Points, in no order, along strands that fork, close into loops and pass close to each other.
Two points are linked if the straight distance between their rows is under 8.96. Some points are linked to none.
Sopi: 1.764,-0.121,-4.211,-1.178,-3.189,0.215,2.878,3.591,-2.330,-3.174,-0.462,1.049,-0.191,-0.279,1.927,1.148,-1.428,-0.678,2.108,2.589,-2.486,1.314,-0.434,2.195,1.881
furiz: 0.537,-4.665,-3.858,-1.035,-1.222,1.714,-4.131,-0.056,2.249,5.063,-2.738,0.229,-4.161,0.646,0.474,-3.131,0.669,-0.132,0.160,1.235,0.808,1.218,1.911,1.031,5.324
zabal: -2.712,1.116,4.026,4.036,-0.823,-0.054,-0.286,-2.449,-0.134,-1.735,0.918,-0.167,0.482,0.971,-3.967,2.144,1.570,-3.639,-1.925,-4.234,2.785,1.300,-0.331,-0.748,-2.329
rodi: 2.919,-4.984,-5.091,-4.235,-1.727,-2.485,0.901,-0.014,0.239,2.099,-1.668,-2.784,2.141,-3.593,1.908,-0.996,0.648,1.137,-0.133,-1.885,-0.253,2.254,1.750,-0.671,-0.806
Kima: 2.228,-1.395,-1.784,0.537,-3.340,1.304,4.333,3.886,-1.636,-3.188,-1.245,0.184,-1.100,-1.947,2.060,1.397,2.147,-1.593,0.880,0.596,1.137,-1.427,-1.275,3.577,0.377
gunu: 1.520,-2.156,-0.547,2.380,4.663,1.301,-0.702,0.701,3.720,4.287,0.238,-0.069,-6.323,-1.133,-1.173,-3.260,0.648,3.483,1.279,-0.650,1.175,-3.967,0.150,0.170,0.237
Dof: 3.913,3.524,-0.364,5.188,6.152,0.185,0.126,-3.930,3.466,-2.906,1.462,2.713,-1.956,1.740,1.437,-0.113,1.153,3.245,1.541,0.857,2.248,-2.973,1.311,-1.424,-0.884
Vig: -0.328,-0.922,0.567,-1.332,1.894,0.758,-5.701,-1.297,-0.488,5.603,-2.976,-2.616,-3.303,1.426,1.066,-2.972,-3.235,4.834,2.090,5.387,-3.993,-0.549,0.195,-1.474,4.422
gomog: 0.624,-0.164,-1.745,-4.552,-0.981,-2.036,0.589,-2.302,-1.281,-2.905,1.698,2.413,1.442,1.242,3.118,1.638,-5.454,-2.418,0.462,0.089,-6.223,0.298,0.951,-2.735,2.217
ros: -2.217,-2.294,-1.128,-1.163,-0.188,2.488,1.081,4.446,0.738,1.191,-2.203,-1.236,-3.237,-4.179,1.505,-0.629,2.407,-1.559,1.250,-0.718,-0.173,-1.726,-0.468,3.049,-1.741
Pozo: -0.792,-3.468,-2.944,-2.190,-7.196,1.869,-0.454,3.040,-4.325,-1.103,-1.917,-2.757,-0.418,1.135,-0.043,2.396,2.254,2.182,-0.200,-0.221,-2.453,-0.475,-1.142,2.063,-0.118
lumev: -2.259,0.739,3.802,4.074,-1.437,1.175,-1.208,-2.606,2.063,-3.096,3.244,4.415,-3.085,2.960,-1.234,3.145,-1.433,-1.444,-2.709,-4.599,-1.418,-0.906,1.370,-1.600,1.911
Meza: -0.333,-1.195,-3.314,1.744,2.296,-2.146,0.017,-1.312,0.368,0.125,-0.931,1.397,-1.907,-0.926,0.831,-3.943,-4.220,-1.092,2.311,-0.890,-2.976,1.680,2.056,-0.793,4.159
goto: 1.758,5.240,1.061,2.601,2.108,-1.857,1.456,0.684,1.510,-4.232,1.436,4.497,0.263,-0.850,0.902,2.036,3.799,-4.245,1.639,0.715,2.780,3.951,4.510,1.011,-1.614
tipot: -3.461,1.565,-0.674,0.728,1.992,2.002,0.180,1.978,-0.929,-1.406,0.466,1.256,-5.786,-1.503,-1.748,-1.787,-0.607,0.632,3.096,3.217,0.481,-2.048,-2.986,4.423,0.844
Bebel: -0.318,-0.116,-0.118,2.183,4.311,1.644,-0.769,-1.284,0.635,0.011,-1.819,2.018,-6.111,0.598,-1.457,-1.778,-0.394,1.749,4.364,3.662,1.253,-3.776,-4.082,3.838,1.602
domi: 1.126,-4.198,-4.908,-0.146,-0.182,-1.490,0.049,-0.136,-1.760,-1.349,-1.337,-0.415,-1.605,0.675,1.260,-3.023,-3.435,0.281,3.238,1.830,-2.592,2.443,0.738,-0.179,3.685
ruvog: -2.698,5.163,2.182,3.572,1.474,-1.066,-2.438,-1.982,1.763,-2.234,2.077,3.701,0.168,4.193,1.677,3.935,-0.831,-1.560,-3.798,-1.980,-2.936,3.265,5.906,-1.433,-1.033
gom: 1.299,3.191,0.345,4.453,1.962,3.263,-1.050,2.461,2.383,0.393,-1.911,0.742,0.941,2.335,0.902,-1.014,-0.282,-0.565,0.411,1.597,0.615,-1.722,-1.886,1.878,1.339
Von: -2.841,1.990,1.894,1.434,1.159,-1.871,-0.164,-1.599,-0.069,-3.125,2.957,2.329,-0.366,1.870,0.654,-0.396,-3.939,-1.283,-1.351,-0.813,-4.164,1.401,2.697,-1.211,1.967
Refe: -1.683,1.741,0.463,0.350,-2.595,0.212,-0.378,2.738,-3.629,-1.911,2.238,0.692,-2.137,0.580,-1.782,0.318,-0.965,-4.162,0.849,-2.533,-3.759,2.293,-0.871,-1.509,-0.495
Bikog: -2.594,-2.496,-0.475,0.236,1.118,1.834,-1.078,-0.937,3.148,4.286,2.187,0.490,-3.391,-1.364,-1.163,-2.189,-2.185,2.272,-1.383,-1.989,-2.287,-1.671,1.325,-0.510,3.450
nif: -3.782,-4.102,-3.148,-4.458,-2.084,-2.308,-1.642,0.303,-1.414,2.130,-2.462,-3.584,-3.324,-2.018,1.408,-3.064,-0.343,1.178,1.750,1.828,1.270,0.648,-0.764,-0.876,2.414
soki: 2.535,-1.525,-2.499,-5.937,-4.628,-4.314,-0.150,-3.211,-3.852,-1.132,-0.064,-3.600,5.632,0.140,-0.814,0.869,-2.866,3.120,0.455,0.132,-1.021,-1.393,0.415,-2.705,-1.514
Mada: 1.925,6.525,-2.101,2.472,3.372,1.754,-0.318,-1.147,2.498,-0.317,4.346,3.526,-0.442,1.487,-1.525,-0.258,2.701,2.555,0.422,2.333,0.123,1.266,0.265,-1.677,-3.785
molu: 1.111,-2.070,3.541,1.411,2.434,0.000,1.795,1.135,3.355,0.270,-3.027,-0.973,-1.079,-2.907,1.050,-0.111,2.365,-0.071,-1.021,-0.451,6.576,-4.652,-3.236,2.031,-1.638
zap: 0.028,-3.516,-3.643,-2.108,0.179,-1.626,-0.869,0.444,-2.357,0.226,-1.684,-3.609,-2.337,-1.779,1.777,-2.011,-3.045,-1.630,4.237,1.536,-5.140,-0.428,0.564,-1.624,2.455
buzev: -1.926,2.099,0.275,-3.047,0.315,-3.505,-1.331,-1.579,-2.467,-2.075,1.701,0.140,2.962,0.806,-0.577,1.543,-2.026,-6.754,0.990,-0.953,-2.508,3.373,0.429,-4.116,-2.777
govu: -1.084,-2.212,4.015,-0.686,-0.283,0.160,3.298,0.386,2.874,1.840,-3.161,-3.165,0.521,-5.643,-0.745,-1.235,2.752,1.420,-0.055,-1.216,5.246,-1.373,-0.922,3.596,-1.571
bizon: 2.333,2.190,0.848,2.637,-1.409,-1.969,2.461,-0.034,-0.534,-4.769,1.346,2.311,1.265,0.669,-0.753,4.119,5.967,-5.557,0.840,-0.518,2.004,4.023,4.584,1.885,-2.455
neki: 1.343,-1.905,-1.542,-0.677,-4.740,-1.672,4.387,0.944,-3.950,-3.577,-0.254,-0.721,-1.352,-1.919,-1.630,1.429,3.477,2.443,0.772,-1.126,2.095,-1.405,-0.882,3.254,-5.010
dep: 0.710,-3.797,-3.916,-1.596,-0.836,-2.591,3.789,2.772,-1.703,-1.087,-2.753,-1.940,1.398,-4.671,1.598,-1.819,0.644,0.791,1.041,-0.352,1.368,0.966,1.007,-0.091,-3.444
luden: 0.685,-0.513,1.843,-2.748,-2.846,-2.043,4.274,0.183,-4.874,-1.507,1.532,-1.715,2.899,-3.343,-1.966,-0.222,1.431,-2.913,0.664,-2.380,-1.776,3.222,2.403,0.322,-4.459
Verif: -0.327,1.359,3.137,5.068,1.717,-0.865,-2.511,-4.443,2.622,-1.592,1.909,0.158,-1.495,1.893,-1.948,2.606,3.564,-4.372,-0.809,-3.711,2.964,-1.198,0.243,-0.532,-2.144
tar: -0.899,-4.607,0.074,-0.953,-0.800,3.165,1.528,3.417,-0.767,0.436,-4.940,-0.766,-0.519,-2.777,1.197,0.928,4.165,-1.448,0.835,0.015,3.306,-2.516,-1.616,4.828,-3.076
mape: 0.108,2.299,1.935,-0.199,0.610,-2.249,1.114,-1.777,-0.660,-1.770,0.854,1.555,4.135,-0.648,-1.724,0.067,0.034,-3.079,0.660,-1.032,2.467,4.004,1.175,0.337,-2.840
Neb: 1.881,-1.846,-1.824,0.708,-4.071,-1.036,0.722,1.687,-4.319,-2.871,-1.031,-0.108,2.685,2.944,-2.773,1.999,-0.112,-0.339,-0.882,-0.608,-1.344,1.438,-0.343,-0.090,-0.560
sakup: 3.304,-0.831,-0.321,3.957,5.805,2.172,-1.475,-1.563,3.174,0.708,-1.718,1.691,-2.745,2.071,-0.066,-1.295,0.187,2.498,3.957,2.933,1.078,-4.329,-2.806,1.221,1.230
seg: -0.091,7.339,0.154,0.431,3.059,-0.083,-1.671,-0.909,1.358,1.304,4.979,2.028,0.846,1.269,-0.498,0.400,1.081,-0.356,-0.886,2.538,-2.467,3.908,1.949,-3.075,-4.621
soni: -1.949,-2.676,2.352,3.504,-1.535,1.722,-1.276,1.004,0.871,0.608,-0.734,-0.661,-2.234,1.801,-1.333,0.351,-3.274,0.224,-1.290,-1.140,0.305,-1.468,-1.114,0.450,5.094
zat: -1.322,0.126,1.305,-1.562,1.114,-2.358,-2.114,-0.459,1.026,2.033,-0.802,-0.863,4.172,0.469,0.967,-0.885,-3.753,-1.079,-2.992,-1.117,-1.390,1.390,0.632,-2.877,0.869
bakom: 1.251,3.029,1.109,2.082,0.103,3.285,-0.496,1.169,1.352,3.838,2.757,-1.634,-0.423,1.499,-2.407,0.046,0.334,4.224,-2.948,-0.397,-0.403,-1.388,-0.184,-2.320,-1.963
Zemos: -2.833,-1.118,-4.715,-6.825,-3.848,-0.990,-1.686,1.135,-5.254,-0.372,-3.081,-4.796,0.107,-2.310,2.374,0.013,0.814,0.651,2.584,3.532,0.128,-1.495,-1.781,-0.712,-1.671
geguk: -0.796,0.494,0.883,2.363,-1.166,-1.050,3.925,-0.589,1.810,-2.705,1.652,0.971,-0.015,-3.105,0.652,0.250,-0.241,-0.150,-0.634,-3.110,3.024,-0.404,0.225,0.988,1.940
tel: -1.124,4.644,2.220,-0.751,0.408,-3.125,3.129,3.346,-3.188,-3.513,-0.454,1.701,0.686,-2.896,-0.296,-0.186,1.949,-2.854,2.331,2.585,3.930,3.894,-0.718,2.039,-1.771
Bora: -1.672,6.603,2.022,0.768,0.321,-0.934,0.618,-0.730,1.953,-2.181,2.433,2.691,0.433,0.387,-0.772,-0.580,-1.270,1.151,-1.122,2.094,2.765,1.747,-0.645,0.056,0.439
likal: 3.662,1.551,-1.555,2.555,6.583,-0.434,0.242,1.145,0.918,2.959,-0.709,-1.853,-1.784,0.332,-1.154,-3.827,-0.624,5.198,-0.928,0.739,2.646,-0.430,1.730,-3.307,-3.119
vuzif: -1.328,2.032,-0.423,-4.576,-2.121,-1.294,0.904,0.405,-0.780,-0.908,0.606,-0.458,0.547,-1.357,2.919,1.198,-5.153,-3.323,1.121,3.448,-4.468,-0.756,-0.575,-2.694,2.451
Nifa: 0.325,-1.302,3.722,1.484,0.501,-1.996,4.031,-3.399,2.470,-3.107,-0.188,1.305,1.684,-2.937,-0.365,-0.320,2.062,-0.424,-0.081,-3.665,5.847,-1.305,-0.224,2.890,-1.274
pora: -2.045,3.799,1.642,5.863,2.582,-0.568,-3.053,-3.144,3.570,-1.700,1.910,1.836,-0.703,3.888,-0.583,3.632,2.025,-2.045,-1.578,-1.360,0.093,0.711,2.664,-1.670,-1.412
bibu: -0.946,4.885,4.200,0.037,0.726,-3.670,-1.497,0.816,-0.972,-2.292,2.811,2.603,-2.137,1.480,1.361,2.363,-2.976,-3.744,-1.421,-0.514,-6.249,2.375,5.044,-3.944,1.668
tugib: 4.382,1.757,0.711,4.457,6.253,1.368,-1.212,-4.338,2.506,-0.658,0.734,2.679,-2.072,4.364,1.079,0.103,1.176,3.115,1.598,2.633,2.261,-5.221,-3.129,-0.867,2.032
dalak: 0.331,-1.886,-0.979,-0.491,-0.104,2.673,-1.726,-1.144,5.889,3.611,-0.239,0.766,-2.685,-0.156,0.411,-0.379,1.163,3.330,-0.817,-0.444,3.510,-3.740,-0.835,1.729,5.386
Dofam: -0.655,-3.530,1.122,1.068,-2.608,0.100,-0.958,-1.733,-1.195,-1.923,0.825,2.341,4.007,3.992,-0.244,2.302,-1.806,-2.490,-3.495,-5.492,-1.928,3.250,1.824,-1.230,1.580
buze: -0.676,-3.058,-0.965,0.008,1.827,1.439,0.005,2.567,3.799,2.454,-2.246,-0.954,-5.897,-3.457,0.897,-2.101,1.738,0.476,0.638,-0.556,1.898,-3.097,-1.617,2.265,-1.071
golo: -1.587,-1.745,-0.494,-0.216,-0.430,-0.592,-0.261,0.250,-2.407,-0.420,-0.261,-0.112,-2.831,-0.576,0.051,-0.720,-4.563,-1.560,1.891,2.132,-8.781,-0.353,0.781,-1.121,4.160
losal: 0.773,2.740,3.532,1.004,0.584,2.879,0.112,1.332,1.334,3.637,1.175,-2.092,3.287,-1.640,-1.567,-0.104,1.880,2.776,-1.413,-0.537,0.182,-0.616,-0.183,0.528,-3.401
zak: -0.343,-2.609,-3.507,-4.347,-2.459,-1.076,3.540,4.354,-4.187,-1.598,-5.237,-2.077,-0.633,-2.899,1.633,-0.255,2.929,1.577,1.498,2.396,1.296,-0.023,-0.443,2.640,-5.197
nav: 2.459,4.324,-1.063,2.945,4.950,2.260,0.322,-1.230,3.556,0.173,3.582,1.703,-3.790,1.464,-0.934,-0.324,1.792,2.272,1.324,0.790,1.748,-2.510,-1.119,-0.133,-2.910
kogav: -0.528,-0.994,1.829,4.009,-0.184,-0.409,0.884,-0.348,1.483,-2.226,-0.213,1.122,-2.972,-0.558,0.259,0.536,-1.768,-1.425,0.609,-1.266,3.288,-2.994,-1.475,1.610,3.493
Gevi: -0.961,-2.624,2.001,2.853,-2.297,1.702,-0.573,0.029,-0.206,-2.124,0.573,1.307,-1.326,2.583,-1.998,2.295,-2.023,-1.983,-2.092,-4.465,-1.857,0.577,-0.297,-0.600,2.344
fili: 4.013,-1.175,0.718,2.163,3.199,2.155,-0.306,-2.626,-0.008,2.442,3.144,-2.121,-4.806,3.611,-1.876,0.523,2.633,4.335,-2.667,-1.442,3.055,-6.134,-2.312,-2.960,0.802
Getop: 0.227,1.812,1.803,1.529,2.356,0.806,-3.954,-1.528,1.727,3.843,1.299,1.501,4.865,4.057,-1.348,1.131,0.095,1.279,-4.409,-4.155,-2.349,1.035,2.953,-2.115,-0.756
Vibos: 3.875,-0.344,-3.155,0.111,3.961,3.210,-1.990,0.326,0.850,5.719,0.364,-0.478,1.185,3.869,0.321,-1.473,-0.132,5.480,-2.532,2.073,-0.519,0.181,2.110,-2.977,1.613
volak: 2.385,0.050,-0.886,3.711,5.580,0.207,-1.195,-2.032,3.804,3.353,0.594,0.458,-3.242,1.508,-1.798,-3.161,-1.198,4.572,-0.312,-0.820,2.302,-1.238,1.264,-1.599,0.110
doru: 1.928,-2.017,0.108,3.100,-3.746,-1.216,1.572,0.015,-4.697,-4.543,-2.422,-0.116,1.011,2.471,-1.569,2.379,2.172,-2.251,0.593,-2.575,2.817,1.508,0.366,1.383,-1.860
nafu: 2.416,-1.556,-3.383,0.442,-5.505,-0.967,0.907,3.407,-4.005,-2.559,-1.649,-1.665,-1.608,-0.077,-1.500,2.148,2.102,3.782,0.785,-0.233,0.036,-2.916,-1.018,3.129,-2.755
nevob: 1.402,-1.336,-3.353,-5.366,-4.128,-2.964,0.885,1.807,-5.140,-1.781,-2.465,-3.729,2.584,-1.151,1.349,-0.003,1.466,3.221,1.407,3.128,0.084,-0.200,-1.288,2.050,-3.281
zito: -0.734,-0.386,1.451,-0.964,-1.510,0.689,2.836,-1.855,1.879,0.567,-1.096,1.476,6.611,-1.940,0.982,-0.805,-0.350,1.131,-1.552,-1.259,3.383,1.381,0.375,3.135,2.306
boz: -1.268,-4.497,-1.757,-3.127,-6.357,1.713,1.253,1.790,-0.812,1.728,-1.150,-2.763,2.581,-2.179,0.373,1.795,2.300,0.345,-0.284,-1.241,-1.581,1.455,-0.282,1.274,1.032
rek: -1.422,1.629,0.276,-2.865,0.587,0.698,-1.153,2.072,-0.483,1.985,0.343,-1.883,-1.729,-2.046,1.458,0.287,-3.219,-2.089,0.742,3.178,-7.361,-0.951,-0.399,-1.811,1.208
vezo: 2.134,4.876,3.160,1.446,1.767,2.795,1.408,0.124,1.648,0.506,2.530,0.313,1.948,-0.129,-1.685,1.316,3.519,2.570,-0.386,0.874,4.342,-1.859,-1.770,0.919,-5.098
zir: -2.998,-1.190,3.290,-1.456,-1.965,0.298,2.241,2.024,-0.156,1.078,-3.890,-5.546,1.565,-5.502,1.128,-1.776,0.996,1.338,-0.354,1.366,3.358,0.419,-0.834,2.740,-0.947
luro: -2.288,2.941,-0.802,-0.024,-0.757,0.475,3.124,3.902,-0.141,-1.953,1.882,2.961,-3.916,-2.504,0.552,-0.621,-0.622,-0.611,2.092,2.782,0.720,0.510,-1.592,2.320,2.655
Ruk: -1.213,5.109,1.112,-0.900,1.852,-2.244,-2.116,-0.587,1.145,1.556,2.270,1.007,3.783,1.540,-0.746,0.391,-0.500,-3.769,-0.493,0.218,-3.624,3.412,1.789,-4.139,-2.973
puneg: -0.659,-5.720,-0.973,-4.091,-2.637,-0.076,-3.584,1.261,-2.400,4.257,-2.163,-2.092,2.063,1.216,-1.399,-0.684,-0.754,-1.737,-1.315,-1.777,-1.010,2.391,-0.272,-1.572,1.022
Fege: -0.718,-0.439,1.755,1.017,1.806,-0.775,-1.721,-1.861,0.019,0.583,0.440,1.104,4.903,1.172,-0.783,0.346,-1.504,-1.550,-3.195,-4.479,-1.954,2.604,3.098,-1.383,0.044
Kevot: 4.161,-1.131,-3.532,0.726,4.127,2.792,-0.445,-0.101,-1.550,4.300,-1.076,-2.771,-0.892,2.059,-0.402,-2.694,0.131,7.057,-0.612,2.498,1.727,-0.067,1.256,-4.461,-0.678
Niva: 1.149,-0.642,3.988,3.194,2.893,-4.003,2.318,-2.835,3.660,-3.234,0.977,0.402,-0.504,-2.013,2.016,0.793,3.885,-3.673,-0.615,-4.183,4.047,-4.400,-0.631,0.832,-3.173
pivu: 0.149,-3.141,-4.105,-3.842,0.814,-3.124,-0.552,-0.184,0.736,2.112,-0.136,-1.469,1.696,-3.361,1.453,-3.273,-2.475,-1.774,0.923,-1.723,0.079,1.418,0.655,-1.695,0.029
nitur: 2.393,6.503,0.736,1.278,0.943,2.998,2.033,-0.784,1.705,0.364,4.125,1.303,1.973,1.828,-0.350,1.908,2.580,3.996,-2.055,1.950,3.042,1.305,0.292,-1.453,-4.470
raz: -1.532,-1.432,1.003,-2.988,-5.008,3.624,1.713,0.253,1.449,0.515,1.512,0.845,3.430,-1.218,-0.163,1.790,1.959,-0.466,-1.218,-1.209,-0.960,1.342,-2.096,2.662,0.294
besez: -1.528,5.077,3.332,2.858,0.594,-2.952,-0.902,0.117,-0.879,-3.192,2.303,3.037,0.086,2.118,0.392,3.571,0.120,-4.477,-2.305,-0.322,-2.784,4.564,6.744,-1.635,0.828
Zazef: -1.258,-2.997,0.233,-7.321,-5.298,-1.740,0.572,-3.608,-3.153,0.355,-0.771,-3.887,5.257,-1.102,1.040,0.267,-2.537,-0.138,-1.024,-0.590,-0.456,0.476,-0.136,-2.064,1.373
kilag: 0.053,-1.091,-2.617,-0.467,3.110,-2.245,-1.209,-0.663,1.489,2.241,-0.740,-1.378,1.999,-1.892,2.024,-2.756,-4.379,-0.624,-0.828,-1.800,-1.848,-0.310,3.078,-2.168,2.961
dama: 2.239,1.919,1.759,2.957,0.989,2.663,-0.674,-1.512,-0.201,1.419,2.814,0.050,1.800,3.590,-1.289,1.361,-0.601,3.667,-5.038,-1.955,-0.832,0.326,2.309,-3.948,-2.232
Fifu: -0.423,-1.211,0.477,-0.605,-0.916,1.782,0.108,-0.704,4.543,2.013,-0.896,0.509,2.333,-1.559,1.845,-0.832,0.700,2.756,-2.255,-0.806,4.549,-1.328,-0.254,1.954,3.159
palit: 2.429,3.603,-1.299,3.728,4.391,0.909,-0.582,0.679,-1.197,1.932,1.522,0.298,-1.898,0.869,-0.859,-1.703,-0.832,2.476,1.581,2.004,-4.636,-0.044,1.166,-1.959,-2.050
nezuk: -0.013,2.966,4.582,1.367,1.151,1.032,0.489,0.589,1.726,-0.900,0.479,2.011,0.726,-0.581,-0.430,1.907,4.650,-2.677,0.102,0.354,4.540,-2.520,-3.043,2.713,-3.788
katat: -1.694,-5.497,-1.210,-6.514,-5.245,1.758,-2.390,-0.183,-0.450,3.568,-1.495,-3.907,1.170,-0.081,1.320,0.307,0.956,0.112,-0.987,-1.341,-2.181,2.161,0.441,-1.300,2.117
rif: 1.890,0.440,-0.773,1.863,-1.556,-1.842,1.761,1.345,-3.339,-4.242,-0.875,2.891,1.281,2.091,-1.676,2.102,4.208,-4.663,1.532,-0.154,1.951,3.997,0.577,0.867,-2.296
mutu: 1.776,3.424,1.048,3.733,4.243,-1.525,1.745,-3.266,5.060,-3.163,1.766,2.437,-1.428,-0.289,1.963,1.519,2.697,-1.387,0.144,-1.271,3.533,-3.461,0.580,0.534,-1.367
Pelob: 2.897,-1.625,0.700,2.008,2.011,1.797,-0.972,-1.876,4.165,2.395,1.286,-0.689,-3.702,0.666,0.653,0.094,2.356,2.318,-1.240,-1.067,3.354,-7.307,-1.919,-0.368,4.063
Rap: -1.340,0.441,0.534,-0.604,3.541,-0.387,-3.454,-1.952,-1.261,3.735,-1.849,-0.702,-1.309,1.159,-2.265,-2.649,-4.577,3.874,2.797,5.918,-4.433,0.810,-3.001,0.093,3.854
Fesop: -1.337,-1.122,0.819,-4.068,-0.909,-0.896,-2.782,-1.758,-1.332,1.281,1.127,-0.884,3.584,1.223,-0.440,0.517,-4.570,-4.495,-1.871,-1.121,-3.971,1.599,-0.570,-4.145,-0.699
razip: 0.076,0.470,-2.997,-1.304,-2.165,-2.509,2.856,-0.161,-2.977,-3.671,1.486,3.866,-0.519,0.367,1.521,0.037,-3.259,-0.252,1.908,0.544,-4.882,2.548,1.025,-0.215,3.766
Funil: -2.796,2.331,1.207,0.873,1.039,-0.447,-1.222,-1.500,1.074,-0.815,3.002,2.616,-2.373,1.471,-1.122,-2.062,-4.503,2.026,-0.514,0.633,-3.297,1.254,-1.142,-0.434,2.749
pusot: -2.735,0.743,2.088,-0.744,-2.562,3.198,-0.438,2.403,-0.641,-0.843,-0.149,1.150,1.350,0.449,-1.539,1.152,-0.226,-1.835,-0.588,-0.029,0.678,0.367,-3.402,2.214,0.232
gef: 0.700,-3.120,-4.264,-4.923,-3.550,-3.654,-0.976,-0.742,-4.389,-0.750,-0.087,-1.852,2.155,2.011,-1.349,-0.618,-3.179,-0.306,0.822,0.295,-2.628,1.037,-1.149,-3.194,-0.636
mefa: -2.544,-1.978,1.417,-1.517,-3.604,4.269,0.042,3.536,-2.663,0.385,-3.160,-1.948,1.774,-0.788,0.212,2.483,3.530,-1.938,0.258,0.291,1.407,-0.668,-2.674,4.945,-0.281
kudem: -3.280,-1.773,-1.244,-2.715,-3.985,0.308,2.459,1.651,-4.310,-2.752,0.398,-0.429,-1.308,-1.494,-2.518,0.334,1.058,0.233,0.491,-0.544,3.175,0.284,-3.361,3.023,-3.134
feven: -2.210,2.543,1.721,-2.067,1.986,-0.646,-2.345,-1.538,0.099,1.416,1.566,1.106,-0.959,1.033,1.006,-2.686,-6.428,2.925,1.144,4.573,-5.219,0.044,-2.416,-1.846,2.789
gugis: 1.756,-4.958,-2.503,-2.311,-3.225,-1.607,-1.951,0.338,-2.463,-0.392,-0.570,-0.840,4.224,2.388,-0.803,0.222,-1.265,-1.058,-0.387,-2.378,-1.496,1.977,-0.669,-1.757,-0.096
fatuz: -1.041,-2.322,-2.010,-0.615,1.087,2.583,-4.161,0.062,1.709,5.727,-2.157,-0.899,-4.569,0.561,0.482,-2.783,0.385,3.480,1.930,3.887,-2.060,-0.535,1.850,1.075,4.583
vulu: -2.962,-1.975,1.893,-5.486,-3.425,-1.749,-1.542,-0.894,-2.013,2.025,-3.687,-5.374,4.778,-2.328,1.691,-0.588,-1.481,-2.183,-0.281,1.433,1.506,1.222,-1.010,-2.055,1.627
Sepir: 1.704,0.708,-0.691,3.048,2.881,2.787,0.316,5.292,0.982,-1.102,-2.620,1.523,-1.711,-0.058,1.347,0.554,1.455,-3.323,1.947,2.025,0.665,-1.627,-1.777,3.613,-0.339
Zubuv: -3.654,-1.140,1.854,-2.324,-2.826,1.123,-1.755,2.150,-0.521,2.876,-3.197,-4.593,2.642,-2.055,1.797,-0.434,0.582,0.127,-0.883,2.158,2.496,1.263,-1.218,1.053,1.991
Ter: 0.524,0.331,2.831,-0.255,0.886,0.535,2.115,1.504,-0.664,-2.886,-0.001,1.778,-1.607,-0.694,0.279,2.456,5.846,-5.380,1.263,-0.405,3.290,-3.450,-4.510,3.996,-3.738
tinu: -1.802,1.186,2.228,-2.300,-0.800,-2.330,2.899,-3.151,-0.066,-0.491,0.961,1.246,6.072,-2.273,-1.164,-1.867,-0.888,-0.558,-0.984,-1.560,0.732,3.672,0.459,1.519,-0.421
sarun: 3.448,1.295,-1.527,2.427,2.639,3.811,-0.797,0.586,3.412,2.489,-0.067,1.295,1.822,3.448,1.760,-0.499,-0.176,3.266,-1.211,1.741,-0.445,-1.421,-0.060,-0.141,1.589

A tip is a point with one link. Name the tips that can be reached along the links from each point below, in the order of the rows.
sakup: Kima, lumev, Zemos, luro, Ter
katat: goto, molu, kudem, Sepir
tinu: mape, fili
ruvog: furiz, zabal

A fork is a point with three links, a tip a point with one. Leave the first point through the second and follow the links. Name the first fork or tip that comes.
Sepir, gom: boz
feven, Funil: zabal
ros, buze: Sepir
Kima, Sopi: kilag
zabal, Verif: furiz
molu, govu: gugis

Name the points in between on the shortest way along the links from the first point to the second, in order.
boz, likal: raz > pusot > mefa > tar > ros > buze > gunu > volak
nezuk, zap: vezo > losal > bakom > dama > Getop > Fege > zat > kilag > Meza > domi
tugib, rek: Dof > nav > Mada > seg > Ruk > buzev > Fesop > zat > kilag > Meza > domi > zap > golo
raz, molu: boz > katat > puneg > gugis > gef > soki > Zazef > vulu > Zubuv > zir > govu
geguk, nezuk: Nifa > Niva > mutu > Dof > nav > Mada > nitur > vezo
